A landscape with many valleys, sampled at points; each row gives a point and its height.
A ball rolls from a point to the lowest of its 2 nearest points, and stops where none of them is lower. Distance is the straight distance between rows; heights are no part of it.
bom: 144  88  117  136  107  137  105  143  141  110  131  110  143  132  151  133  133  126  140  145  146  134  109  135  124  145  162  151  90  153  151  99  134  109  97  91  120  117  134  115  133  102  118  123  164  111  136  104  140  149  128  115  126  145  122  142  133  100  160  166  139  (h 1.45)
Gov: 140  123  108  137  131  173  151  136  78  125  123  164  120  156  101  163  124  142  129  104  142  151  126  118  104  128  145  110  150  118  132  133  141  141  141  135  157  127  146  104  138  114  178  137  136  117  139  139  140  114  183  143  128  115  146  124  113  135  135  122  129  (h 2.33)
liv: 140  133  116  130  151  115  87  117  142  143  118  153  126  136  171  121  152  101  109  131  127  110  159  124  149  103  134  116  141  79  118  116  125  158  114  121  126  155  136  126  134  121  85  107  111  167  139  119  160  102  137  126  152  141  136  132  90  180  129  134  140  (h 3.36)
fune: 141  150  103  129  123  110  128  89  139  119  124  139  138  121  160  127  135  110  134  107  137  150  119  149  121  140  105  113  130  131  123  143  144  158  132  89  132  128  152  125  119  135  129  137  124  129  188  135  102  138  124  119  126  86  116  138  147  157  93  154  122  (h 5.11)
gusin: 161  160  114  120  132  139  121  125  75  134  112  112  121  98  115  147  104  126  62  198  149  132  89  128  140  139  143  131  106  101  131  131  133  134  137  128  115  120  127  123  134  103  144  103  132  128  129  122  98  108  95  148  94  96  110  108  91  175  116  111  116  (h 2.94)
zilu: 110  159  111  114  151  167  157  145  110  150  134  112  118  146  107  124  142  125  146  84  141  159  136  117  142  135  138  120  109  153  153  167  170  121  117  106  169  120  117  145  124  151  143  169  125  108  139  152  119  153  176  116  159  135  128  121  143  121  161  121  123  (h 2.18)
puvi: 158  121  165  135  118  118  110  79  134  101  127  138  121  175  156  140  158  105  146  111  82  131  143  129  118  160  143  139  110  176  151  144  175  150  78  121  132  144  158  93  122  152  152  116  120  168  150  138  177  126  121  137  111  126  111  134  119  168  145  140  185  (h 4.36)
dozup: 97  122  122  122  105  153  125  182  92  150  145  132  148  111  107  100  115  173  153  118  127  120  150  96  136  126  126  126  122  143  152  133  141  124  130  153  183  146  112  159  130  137  161  144  134  117  157  105  112  125  109  145  173  146  142  84  167  73  153  121  112  (h 1.11)
lok: 80  146  109  101  159  136  186  155  135  138  154  123  115  131  100  123  130  128  165  81  120  167  151  135  142  125  140  142  156  127  121  177  148  129  129  159  151  108  148  148  142  151  118  166  146  130  125  163  150  138  162  116  148  115  133  97  147  127  164  123  102  (h 2.51)
pebo: 121  166  124  91  85  126  103  119  133  97  111  130  155  146  140  141  123  171  120  99  133  176  129  124  127  106  142  129  152  116  142  92  159  149  77  114  125  119  154  120  123  106  116  160  127  162  174  133  136  128  134  133  157  123  127  133  147  118  117  123  108  (h 1.19)
Fav: 118  96  142  132  130  111  144  196  136  114  142  101  123  103  85  115  141  117  162  117  104  134  130  163  138  125  108  124  143  164  128  148  82  109  156  129  169  92  127  131  167  125  148  128  96  67  122  162  115  163  132  109  104  103  153  72  161  112  125  119  112  (h 3.14)
vis: 173  118  120  142  149  107  101  89  166  107  122  112  103  164  158  141  154  93  143  123  98  123  152  118  101  112  108  108  130  145  129  137  158  167  95  106  129  155  151  87  127  122  121  112  101  168  120  128  151  125  141  109  86  126  93  132  117  185  113  140  173  (h 4.16)
Gude: 136  106  105  123  99  142  113  172  94  118  121  139  153  103  147  135  118  149  121  117  137  115  96  129  118  117  147  124  99  118  144  122  131  102  122  125  178  173  147  151  142  91  154  152  135  108  149  106  122  126  118  145  143  167  147  99  153  85  113  116  103  (h 1.51)
ful: 142  80  139  144  138  106  147  161  130  123  147  101  85  137  112  120  138  105  172  129  113  130  137  138  124  117  117  124  138  161  117  140  79  108  174  126  151  118  114  146  161  139  140  94  121  73  80  145  102  154  125  121  79  125  152  123  166  136  123  150  131  (h 3.62)
nefe: 144  111  126  135  116  115  129  116  118  133  148  105  129  85  148  107  156  97  127  169  116  96  124  151  148  170  136  134  94  172  170  126  135  130  108  87  127  99  123  135  136  148  96  88  111  122  137  130  107  117  87  103  105  140  133  151  111  156  154  116  151  (h 3.23)
bule: 94  140  154  86  107  104  160  108  149  133  147  112  149  137  106  106  121  102  117  156  118  156  128  112  104  155  129  129  114  91  142  153  150  162  122  124  119  65  105  118  86  114  101  133  160  164  124  122  118  102  109  152  106  136  123  134  149  158  155  142  113  (h 4.07)
sozoz: 107  91  127  137  159  123  126  176  103  123  119  112  127  115  114  108  121  120  120  115  173  101  128  119  129  92  123  140  144  114  114  116  70  122  167  166  144  122  124  146  146  107  123  94  129  101  127  152  137  140  105  133  137  115  152  115  139  123  145  124  86  (h 4.99)
vapem: 150  111  95  162  93  130  136  100  122  120  154  143  184  112  192  169  153  113  101  153  140  94  133  150  153  146  144  140  87  123  140  118  141  146  114  99  122  147  140  98  134  115  118  101  129  93  149  107  120  127  129  142  145  147  127  156  101  151  130  147  152  (h 1.43)
Lomi: 140  85  105  169  100  142  126  115  133  130  149  128  146  149  185  170  169  116  144  120  141  132  142  143  125  156  167  151  108  153  151  116  148  121  89  86  103  142  144  95  141  122  124  124  143  113  133  112  155  135  139  133  135  148  132  131  93  125  163  154  168  (h 1.03)
vigif: 108  91  152  153  138  131  92  112  171  135  113  153  173  147  156  108  150  134  118  99  161  158  141  138  123  124  132  117  153  116  108  99  132  111  116  113  81  118  115  127  128  127  139  164  138  125  101  131  165  154  127  120  152  151  134  108  110  122  120  135  158  (h 1.30)
Degub: 157  157  112  132  150  150  85  113  94  104  107  89  125  115  156  112  143  100  85  152  143  111  77  149  141  138  140  144  115  112  151  114  132  131  115  96  110  122  145  129  133  132  115  111  153  149  149  120  120  134  107  80  149  118  77  159  104  141  127  126  121  (h 2.91)
fogag: 98  121  162  145  139  127  149  179  82  110  114  126  116  137  105  129  108  138  154  91  134  92  150  125  137  112  109  126  137  119  95  133  72  118  161  204  173  120  90  139  137  148  106  98  128  121  114  189  122  163  124  130  134  110  153  98  170  100  129  133  66  (h 5.30)
Bor: 97  134  160  160  104  137  115  150  114  106  127  125  118  135  64  123  105  159  172  136  116  118  133  95  119  113  92  131  131  123  94  138  80  135  207  173  175  143  88  119  119  105  167  119  146  81  112  165  77  105  142  165  118  111  173  113  149  86  128  166  98  (h 1.93)
suga: 123  120  158  145  124  98  136  141  141  137  145  80  87  139  72  141  130  88  166  149  112  109  96  132  120  119  102  130  148  145  96  131  67  109  195  147  127  91  125  123  134  167  112  87  118  69  69  144  78  135  120  129  56  113  145  127  124  141  122  115  99  (h 3.76)
sov: 96  127  146  144  134  111  153  179  116  88  128  120  151  135  81  131  99  145  140  113  134  165  143  118  130  132  128  117  142  151  102  157  101  130  168  137  173  100  104  106  160  129  157  166  132  110  136  193  130  136  148  122  117  129  154  73  159  107  146  114  97  (h 2.63)
sif: 114  132  120  145  114  113  161  127  98  131  144  142  139  119  123  136  102  102  79  191  103  141  166  94  125  136  120  108  127  93  145  139  125  146  152  165  110  129  110  122  133  129  116  98  109  129  115  128  130  92  106  168  95  134  127  118  125  196  120  106  109  (h 3.92)
nuz: 139  142  132  123  106  141  122  161  87  132  123  101  126  97  89  135  87  125  97  164  116  127  98  130  137  136  121  136  104  113  118  110  93  123  171  149  147  113  144  133  121  134  115  108  126  87  128  146  81  117  118  159  83  107  138  114  131  131  127  116  95  (h 3.38)
vogo: 108  133  139  96  100  90  139  166  135  109  139  132  111  113  116  102  134  136  153  135  122  151  122  138  160  87  126  135  108  133  139  139  113  152  127  115  140  66  112  142  139  149  65  89  141  153  147  137  112  129  106  142  109  117  153  131  158  120  143  121  127  (h 4.61)
zik: 149  114  89  136  127  142  166  124  110  113  125  154  112  143  121  176  110  132  121  117  165  132  136  115  107  105  127  145  136  110  114  144  119  151  173  136  136  119  120  126  127  105  156  98  133  95  122  157  96  129  182  154  112  124  160  130  135  146  115  133  118  (h 2.75)
kebak: 99  119  148  125  127  146  119  165  121  179  148  143  133  106  143  76  119  149  136  98  117  131  143  113  159  132  114  122  134  142  149  129  125  114  127  131  137  140  117  162  140  150  120  155  124  135  143  116  133  144  103  127  177  147  155  112  136  90  142  122  123  (h 1.40)
Koro: 94  136  84  161  98  131  164  187  85  107  158  200  123  109  100  142  108  141  135  124  121  151  163  155  143  112  149  128  145  134  152  138  129  140  140  140  169  149  119  154  180  150  151  137  103  96  174  137  122  125  163  119  145  161  166  117  144  131  113  143  104  (h 5.26)
Dakat: 158  144  128  151  174  110  142  114  157  101  147  138  130  123  140  135  152  78  99  175  116  97  132  127  138  117  97  109  116  148  153  152  129  122  133  125  78  129  116  90  142  132  94  81  92  160  97  107  128  99  101  127  100  147  124  159  101  166  126  107  145  (h 3.85)
zol: 117  130  138  147  113  126  93  129  170  132  104  150  174  137  159  136  122  135  126  102  117  146  126  128  128  131  138  118  149  98  118  92  142  89  79  120  87  157  128  119  118  139  115  186  120  163  94  89  148  144  128  112  154  156  107  119  126  89  86  115  161  (h 1.66)
sumas: 162  164  117  158  147  120  152  87  102  91  131  127  154  129  177  182  149  82  78  181  131  90  96  126  135  143  158  135  80  109  128  156  157  125  122  121  129  141  125  102  127  118  146  96  140  114  132  83  130  143  117  163  139  127  96  147  75  176  131  144  149  (h 1.81)
siso: 134  126  94  135  158  149  111  97  117  171  105  144  123  123  127  96  171  128  94  102  178  128  120  131  129  110  135  118  141  128  148  100  130  100  107  133  116  159  142  166  136  98  154  131  107  133  112  109  170  157  122  121  141  128  115  110  113  117  88  113  151  (h 3.96)
zalod: 119  121  95  145  90  115  169  144  113  131  153  173  132  120  136  133  118  130  127  115  122  146  163  172  145  109  138  132  122  143  130  136  130  125  150  107  174  143  108  139  170  151  125  127  95  95  142  152  85  127  140  119  139  130  185  114  153  150  124  148  133  (h 5.06)
dirov: 130  121  133  115  139  104  154  119  108  141  135  167  141  121  133  105  105  125  107  169  109  98  145  98  129  133  108  124  112  104  145  133  151  140  116  180  114  137  106  142  122  136  114  109  109  132  134  99  142  89  94  152  145  128  143  138  115  168  145  116  128  (h 3.72)
Zut: 152  126  120  141  152  135  104  150  129  113  145  97  98  131  158  107  123  150  144  134  162  124  133  123  152  100  135  123  138  132  133  94  80  103  154  96  104  125  131  126  153  142  118  84  134  130  106  142  134  131  123  73  135  169  117  150  148  88  143  124  104  (h 4.70)
vel: 89  180  145  120  144  137  139  151  118  135  102  167  121  154  83  88  97  181  138  92  98  140  146  112  136  128  111  99  148  116  105  144  123  116  137  191  151  141  116  159  126  144  153  189  115  149  148  137  150  133  156  128  175  115  128  103  140  92  115  101  106  (h 2.72)
Moze: 150  152  141  120  132  140  97  106  100  148  89  107  135  118  103  110  122  110  86  150  163  116  103  138  128  143  153  141  132  103  124  123  138  132  117  104  80  134  139  110  111  119  150  111  141  146  127  116  131  133  111  106  111  75  86  122  103  144  122  120  138  (h 2.57)
lunal: 139  122  117  112  86  119  176  144  134  140  151  141  131  112  120  153  91  125  138  146  139  89  132  101  131  132  118  151  117  103  134  167  123  118  159  137  123  147  95  101  118  140  127  95  151  111  126  96  102  102  126  168  123  127  140  135  123  98  145  155  136  (h 1.88)
zuli: 136  141  149  140  95  115  119  63  136  141  107  122  178  132  167  154  128  95  106  133  157  116  117  127  108  166  136  120  111  115  142  134  175  171  74  133  83  152  126  88  109  119  127  133  123  145  141  94  138  115  105  120  139  101  88  138  102  179  127  131  172  (h 4.69)
gona: 123  130  136  125  153  137  108  118  154  133  125  155  102  188  126  114  143  130  128  102  84  157  143  140  120  107  148  107  150  124  131  100  164  142  79  116  122  119  156  140  118  150  121  134  99  159  109  103  161  134  167  94  144  144  112  147  124  143  135  137  157  (h 2.99)
zos: 102  144  110  104  98  132  114  134  136  89  125  125  152  121  123  129  163  189  151  103  148  153  123  144  145  110  154  113  117  169  152  116  157  123  87  96  151  90  149  133  130  123  114  156  117  141  182  133  125  154  130  130  172  154  120  119  145  102  146  111  98  (h 1.52)
Nudaf: 122  118  112  96  122  138  155  153  122  72  128  127  121  128  115  156  95  153  138  109  155  131  130  100  107  96  128  161  128  119  117  135  132  144  159  174  139  127  131  129  109  104  127  125  168  100  138  150  115  123  171  147  127  146  157  136  163  105  130  118  98  (h 3.20)
bome: 173  153  117  148  162  138  106  114  144  143  134  142  106  123  148  140  114  125  128  116  118  104  122  145  114  135  121  108  144  133  125  118  133  128  148  108  114  180  156  121  138  158  159  116  125  157  140  94  149  135  139  85  142  111  98  169  125  118  97  148  155  (h 3.41)
lom: 130  96  137  143  114  125  135  130  136  117  139  110  144  107  100  132  87  125  147  154  138  125  118  94  139  122  106  150  128  122  111  157  84  101  191  117  142  147  84  89  103  116  139  137  160  97  123  140  83  100  133  173  117  144  155  122  157  73  145  169  99  (h 1.27)
fulad: 166  109  109  158  139  118  156  133  144  115  145  148  92  118  134  166  129  122  144  132  114  99  132  152  132  123  99  118  140  142  111  118  95  122  163  116  123  166  138  110  148  145  132  116  118  136  101  113  132  125  141  129  102  122  127  150  126  114  89  134  146  (h 3.75)
lared: 142  129  131  137  114  147  123  157  94  149  96  160  130  130  107  129  101  169  104  131  147  148  158  120  135  105  150  130  146  105  160  126  148  153  122  111  125  116  131  118  154  133  147  117  141  167  153  138  131  93  136  116  129  109  138  113  115  117  155  103  134  (h 1.95)
zana: 159  157  113  131  140  136  90  120  127  132  113  133  102  106  159  114  114  132  117  137  107  115  104  142  135  120  163  132  132  128  147  94  146  114  101  107  83  132  164  133  138  154  117  128  120  168  137  88  144  129  112  75  156  117  85  167  117  100  109  132  154  (h 3.18)
nek: 101  119  76  146  141  171  115  101  108  168  136  164  155  110  126  104  159  160  120  96  168  130  156  155  131  104  133  129  136  136  160  102  152  119  93  129  111  130  141  160  120  105  133  131  97  104  148  115  147  129  138  109  176  139  122  113  108  126  118  126  132  (h 4.15)
kiku: 139  148  101  124  124  127  118  149  106  135  111  149  94  78  116  131  106  147  125  122  86  86  112  135  137  108  100  129  136  130  94  120  97  103  165  140  157  156  136  170  133  138  109  142  106  121  146  147  118  110  115  129  134  115  143  144  129  89  88  111  98  (h 2.32)
kam: 92  149  121  97  127  159  142  135  133  98  130  97  149  150  128  116  152  161  144  101  148  137  131  103  143  109  130  130  98  157  157  134  172  124  113  125  166  110  134  141  108  125  143  170  146  116  139  154  113  150  170  115  178  157  127  117  186  94  153  113  99  (h 1.85)
debek: 99  171  143  110  135  106  138  146  112  119  119  112  98  137  126  90  125  142  139  102  101  129  136  123  144  139  106  147  124  118  105  140  110  131  156  153  185  126  114  150  117  141  112  133  123  138  151  181  124  155  111  119  145  113  134  114  177  105  114  140  71  (h 5.57)
nasit: 159  138  119  164  145  127  144  93  120  131  119  107  122  123  121  187  132  71  93  161  143  96  56  121  126  125  108  112  107  125  92  156  118  122  187  106  113  132  137  108  121  99  134  121  129  95  89  113  91  126  132  167  89  129  136  134  117  168  117  133  133  (h 2.60)
Nul: 148  131  161  99  118  156  109  117  137  87  118  104  127  139  105  165  85  157  117  148  135  128  73  127  89  125  119  159  118  132  82  101  116  135  154  134  125  123  118  101  85  93  168  150  166  103  125  167  104  103  140  174  98  117  140  150  129  105  106  136  97  (h 5.88)
sadez: 142  109  112  150  157  122  100  83  141  141  95  129  122  137  167  115  194  120  106  135  138  126  137  138  132  127  129  124  138  151  150  100  143  108  81  129  97  154  169  139  155  103  134  125  90  148  98  120  187  141  99  121  123  145  92  122  91  162  108  121  181  (h 3.74)
Tur: 151  136  133  91  127  113  110  103  126  84  116  135  121  151  134  148  92  132  123  121  134  115  94  113  92  123  115  134  132  86  93  106  118  150  114  134  113  142  100  129  82  93  147  154  149  136  111  115  137  120  158  131  111  125  120  148  126  101  80  128  114  (h 6.16)
kegom: 101  144  158  155  77  144  100  71  164  168  111  155  174  145  144  143  162  168  126  101  96  133  138  151  120  121  154  111  118  171  134  83  188  154  46  142  108  148  143  120  123  141  79  130  85  172  103  82  121  121  113  114  163  131  122  129  96  160  122  92  187  (h 3.30)
zasi: 146  141  106  153  135  136  109  148  112  113  123  126  85  116  132  147  127  150  142  83  110  114  101  140  140  119  116  91  164  150  117  114  108  89  133  108  170  164  147  144  155  136  128  146  120  137  129  144  131  154  135  125  150  150  138  153  154  86  108  106  84  (h 2.73)
levo: 154  110  132  120  157  136  121  127  117  134  113  125  75  170  92  143  152  133  144  111  104  144  113  129  96  122  134  104  159  146  102  125  137  133  121  121  148  115  147  138  139  120  156  160  133  130  107  130  166  124  176  120  106  129  127  133  112  152  136  122  137  (h 2.69)
Vogu: 140  127  122  111  164  138  148  106  124  166  124  164  95  121  123  113  123  106  112  143  122  98  144  120  129  121  87  125  125  125  127  140  126  113  135  181  116  155  129  121  115  126  132  100  101  133  106  128  154  108  114  156  114  93  123  139  90  161  108  117  161  (h 3.51)
togu: 104  161  109  121  86  118  151  145  134  129  148  160  114  112  132  119  125  157  132  122  124  143  144  166  168  86  137  135  109  146  130  132  123  159  131  108  170  109  107  160  147  152  88  114  119  147  173  155  105  127  112  107  165  131  168  134  153  106  127  140  107  (h 4.83)
zit: 126  99  167  120  168  96  141  110  179  128  139  115  140  148  127  102  149  75  132  156  126  109  169  103  117  142  113  123  136  126  136  160  130  120  104  127  91  128  103  107  106  121  108  90  112  125  86  125  160  99  105  134  90  142  121  153  118  166  161  115  137  (h 4.13)
Vasa: 136  116  168  117  130  136  98  141  123  167  99  82  134  122  138  84  128  137  109  105  136  138  102  111  129  136  136  134  140  121  157  126  131  97  123  115  116  132  145  149  121  150  138  147  141  134  122  140  150  166  97  106  153  125  114  101  131  86  131  103  124  (h 1.78)
Lav: 128  125  141  122  114  148  132  114  128  131  107  105  169  129  161  154  117  132  107  155  168  139  119  121  139  138  169  154  71  109  141  115  125  108  96  106  99  108  125  103  116  114  110  118  184  125  135  97  120  130  120  129  163  125  104  155  102  100  187  147  131  (h 1.87)
zopo: 137  100  134  112  120  130  126  179  94  159  134  96  128  78  82  96  111  127  122  154  104  111  127  148  113  134  117  143  135  155  136  128  87  116  152  149  140  90  131  144  144  122  140  102  111  66  127  167  110  127  108  140  74  92  150  83  112  120  129  117  126  (h 3.61)
zud: 155  141  120  116  106  129  114  70  153  110  132  111  161  121  157  154  113  114  121  127  143  142  103  126  100  175  119  143  116  137  124  126  173  157  98  103  73  125  121  99  107  132  140  143  160  142  156  109  116  142  120  121  128  110  91  147  133  152  103  163  153  (h 4.88)
gabav: 140  139  135  146  163  123  173  114  109  108  136  102  122  112  129  163  147  72  89  193  133  120  90  132  151  136  139  111  101  121  99  168  126  87  150  116  126  108  134  96  127  105  113  103  122  104  107  95  106  129  125  171  109  143  115  136  81  163  143  116  138  (h 2.20)
tamo: 106  83  139  134  161  121  138  155  116  86  132  128  133  132  66  159  107  118  140  98  130  163  127  130  123  126  125  115  148  170  103  173  104  125  159  135  159  101  79  127  176  133  164  194  145  115  120  149  150  130  183  119  130  147  138  118  140  133  143  113  113  (h 2.21)
tefel: 131  83  138  151  171  121  121  150  160  124  169  126  117  132  141  90  137  118  162  144  143  131  164  147  140  123  148  128  163  153  130  109  99  109  127  99  107  127  129  135  167  143  141  103  126  111  109  117  151  148  132  77  120  171  132  138  143  107  157  131  140  (h 4.39)
taf: 135  143  123  140  89  124  135  46  139  144  114  147  158  140  171  161  161  134  141  95  139  128  154  132  115  148  149  128  116  140  136  130  201  169  65  133  129  148  159  105  113  121  133  121  112  143  158  119  143  130  125  143  153  115  105  128  110  167  137  138  176  (h 4.54)
sasof: 144  137  142  90  146  179  103  121  130  109  117  89  110  135  109  124  127  147  120  109  134  141  90  130  93  152  105  150  129  141  112  107  123  144  148  152  145  121  153  115  90  114  188  175  169  93  128  196  98  134  152  139  116  107  118  120  127  126  109  146  109  (h 5.59)
perol: 111  124  129  112  127  134  170  121  137  159  144  130  106  127  125  104  154  126  158  106  138  148  166  133  141  156  146  132  117  171  153  149  151  134  102  94  138  109  127  135  102  141  133  122  122  121  133  135  121  144  138  102  134  118  131  122  135  131  164  155  152  (h 2.53)
tav: 95  142  155  118  86  112  123  95  153  169  109  136  131  125  125  78  148  157  137  105  103  168  138  158  140  132  150  120  123  156  142  97  158  159  67  126  106  108  133  165  113  139  103  152  85  163  122  91  122  126  106  112  159  112  116  119  103  147  132  105  169  (h 3.13)
Kuve: 92  129  143  89  141  150  148  134  156  161  137  103  99  126  93  99  118  126  176  109  107  139  137  109  105  140  127  151  131  134  117  164  127  117  145  173  121  119  150  127  82  144  111  152  166  138  101  139  141  130  163  133  98  109  121  121  136  114  145  123  123  (h 2.90)
bur: 128  111  118  128  155  116  129  154  128  98  141  95  105  120  138  128  125  90  120  136  146  107  105  125  147  116  116  127  151  97  121  137  75  106  160  122  112  98  117  128  136  126  81  96  129  110  113  130  130  135  115  113  100  148  129  144  130  131  138  128  94  (h 4.67)
feku: 126  125  141  97  121  72  123  135  142  114  129  115  137  140  138  102  137  105  114  130  124  156  138  120  125  145  134  122  138  78  126  142  118  156  125  100  128  81  107  129  132  128  74  111  133  147  133  143  135  122  102  114  98  129  145  135  125  136  145  117  95  (h 4.33)
Tasa: 127  127  145  116  122  117  153  126  145  133  129  128  151  117  138  170  102  103  103  165  154  109  109  98  126  124  156  128  107  91  108  158  128  108  122  125  101  134  109  91  105  106  112  117  174  144  127  91  139  104  130  153  142  139  103  148  111  101  153  136  117  (h 2.22)
Sovuz: 121  70  129  145  153  144  106  141  146  107  119  147  167  144  116  147  130  113  130  106  155  175  139  131  98  129  145  113  159  145  122  135  136  109  114  104  120  94  95  111  159  106  161  192  134  123  127  126  167  134  155  126  121  159  144  109  112  131  158  130  149  (h 1.71)
lub: 110  113  149  111  114  119  153  77  153  164  139  116  128  111  144  66  162  137  170  141  128  126  153  131  154  175  130  135  108  181  151  110  132  125  89  115  105  111  112  155  117  119  114  115  96  128  113  102  117  127  96  96  136  127  113  139  116  136  154  124  145  (h 2.86)
Savig: 124  122  163  112  150  125  100  124  127  141  105  84  134  106  125  112  119  116  99  143  156  133  124  110  120  137  135  130  162  101  128  132  102  93  118  103  84  119  141  114  120  90  134  129  143  124  113  140  159  134  103  113  116  115  94  103  95  107  132  108  132  (h 2.19)
kedo: 95  126  137  117  92  140  137  100  106  165  133  118  152  130  146  126  126  146  112  165  133  145  138  125  104  154  165  148  109  110  166  87  147  168  70  153  96  97  137  156  120  117  120  116  133  143  153  106  131  119  99  146  145  126  103  128  115  156  159  120  146  (h 4.04)
Vaza: 129  127  119  129  141  130  121  110  127  137  121  167  133  165  143  140  123  133  112  120  119  124  168  129  99  89  135  131  129  75  111  103  167  175  89  152  120  158  136  128  119  109  124  124  100  141  130  103  164  121  167  132  153  122  130  132  110  165  118  132  141  (h 3.19)
lagiz: 173  136  120  141  144  111  65  74  152  123  99  92  120  162  174  149  161  105  109  143  122  132  129  129  106  129  144  124  152  139  131  115  168  131  79  116  82  164  163  119  148  116  140  115  116  160  93  105  161  137  116  107  97  125  69  130  114  153  112  147  184  (h 3.94)
fuz: 138  128  113  128  87  93  144  129  142  106  157  143  124  106  142  115  132  141  167  147  79  110  133  141  162  150  104  124  98  141  129  126  117  119  145  101  157  143  104  154  127  151  132  126  108  126  147  98  86  126  106  134  131  159  135  142  168  92  112  167  133  (h 6.70)
bodi: 146  95  135  161  167  104  140  158  139  114  156  157  85  151  132  119  115  156  171  133  104  125  145  153  135  125  123  95  172  157  101  89  79  112  136  129  127  142  133  140  180  152  147  126  93  145  102  104  127  131  124  111  114  168  138  139  158  120  117  127  123  (h 4.10)
Buduf: 84  111  166  139  125  116  100  120  154  178  117  137  167  146  157  105  140  147  112  83  149  162  159  137  125  131  137  121  151  80  116  111  145  156  117  110  102  129  128  139  111  146  91  148  129  153  124  139  142  137  133  92  148  132  132  112  100  145  129  100  138  (h 0.92)
lamaz: 104  146  120  93  120  136  147  108  119  137  153  129  128  131  139  122  133  116  118  163  105  118  117  129  119  154  122  130  104  96  167  119  153  155  100  135  99  108  130  126  99  132  96  112  133  147  143  87  139  103  104  153  134  132  121  165  125  173  150  125  127  (h 3.88)
bas: 132  113  125  149  151  116  91  106  142  166  116  162  130  110  176  104  178  124  101  139  130  115  147  153  144  107  117  127  149  132  134  122  149  130  115  101  122  153  139  160  169  137  102  109  97  139  127  146  163  113  92  112  147  138  138  139  73  171  101  128  151  (h 3.53)
benez: 123  137  157  94  120  146  114  152  135  158  113  127  112  141  109  128  109  138  107  130  144  141  120  116  110  112  157  133  129  100  157  121  135  145  109  123  135  111  146  117  110  139  129  122  171  173  158  134  141  123  140  161  117  111  134  137  126  119  161  106  145  (h 1.61)
gup: 132  131  130  169  126  118  153  110  144  151  130  131  117  145  82  166  129  78  127  153  128  83  92  132  120  113  86  112  128  134  111  142  77  105  203  155  107  120  116  108  134  147  130  85  106  97  62  119  81  116  118  167  71  103  151  135  129  149  107  127  130  (h 3.16)
ludus: 120  103  116  147  148  150  118  174  119  105  158  100  115  120  111  145  124  134  167  107  119  127  106  125  139  137  114  104  137  173  125  130  108  83  153  120  155  167  139  126  140  154  161  175  144  114  130  121  139  137  153  132  134  147  128  131  158  75  127  105  99  (h 3.09)
bidif: 148  135  105  153  145  101  139  113  125  125  130  148  113  106  152  118  143  82  116  150  102  100  141  156  148  137  88  121  133  138  145  160  136  130  147  111  118  115  119  125  138  167  85  76  83  141  125  135  102  113  84  115  98  110  134  156  121  174  113  118  152  (h 3.58)
lonim: 121  123  132  126  112  124  81  114  148  135  93  110  155  162  128  162  111  95  86  122  145  142  104  116  119  102  160  145  124  86  118  99  149  101  73  142  73  154  114  127  108  114  121  168  142  154  71  87  146  149  140  117  133  116  96  108  133  112  95  134  175  (h 1.98)
Geg: 123  166  126  103  100  87  110  110  147  82  142  132  136  138  141  127  101  125  138  139  107  105  109  104  120  159  112  122  131  86  101  122  125  130  126  131  122  142  100  142  73  117  103  158  144  163  147  100  123  126  110  119  124  156  99  163  145  83  77  143  114  (h 6.35)
desa: 104  136  138  95  133  139  151  126  147  123  142  103  97  134  99  145  115  164  174  115  115  151  146  105  104  111  98  163  132  137  85  154  110  143  190  192  131  120  113  115  103  112  126  152  186  127  115  180  118  122  171  144  106  99  158  113  145  112  129  133  87  (h 3.33)
suv: 149  162  127  98  154  156  117  118  139  126  128  96  117  127  133  124  126  143  128  102  141  144  119  138  117  151  113  142  106  144  120  140  145  152  149  109  153  126  154  122  102  147  170  158  165  133  167  186  91  148  138  114  124  96  115  133  161  148  120  158  117  (h 5.35)
Saza: 110  145  124  104  151  151  144  141  131  184  133  131  98  121  103  104  136  138  143  109  118  132  150  113  124  125  97  118  157  128  115  150  102  110  134  171  123  138  135  134  108  122  120  128  125  125  103  140  151  108  141  142  109  90  132  98  116  135  108  110  124  (h 3.24)
nipeg: 107  159  135  128  136  135  138  175  133  110  105  166  117  147  72  117  114  170  180  118  106  111  143  92  131  132  102  113  142  119  74  139  96  116  174  183  177  138  113  136  141  112  166  155  128  123  121  133  114  111  147  128  155  119  154  111  139  81  121  138  96  (h 2.41)
pali: 172  135  91  135  105  142  125  168  89  139  111  135  127  73  128  129  95  160  100  138  108  85  90  139  142  113  138  140  97  122  145  117  121  113  155  128  156  148  149  159  142  121  129  126  105  105  143  133  95  123  110  144  140  130  153  112  123  91  109  110  113  (h 1.92)
leto: 116  136  122  96  85  103  133  126  137  90  153  128  167  116  131  117  112  157  146  132  114  122  116  112  135  157  106  150  104  92  138  116  105  138  150  119  153  113  104  146  89  116  136  128  152  111  172  118  83  130  121  158  133  160  120  142  167  101  104  148  93  (h 6.53)

For each start below, name the point where the ball stops.
suga: Lomi
Koro: dirov
bidif: pebo
zalod: dirov
tefel: dozup
kegom: pebo
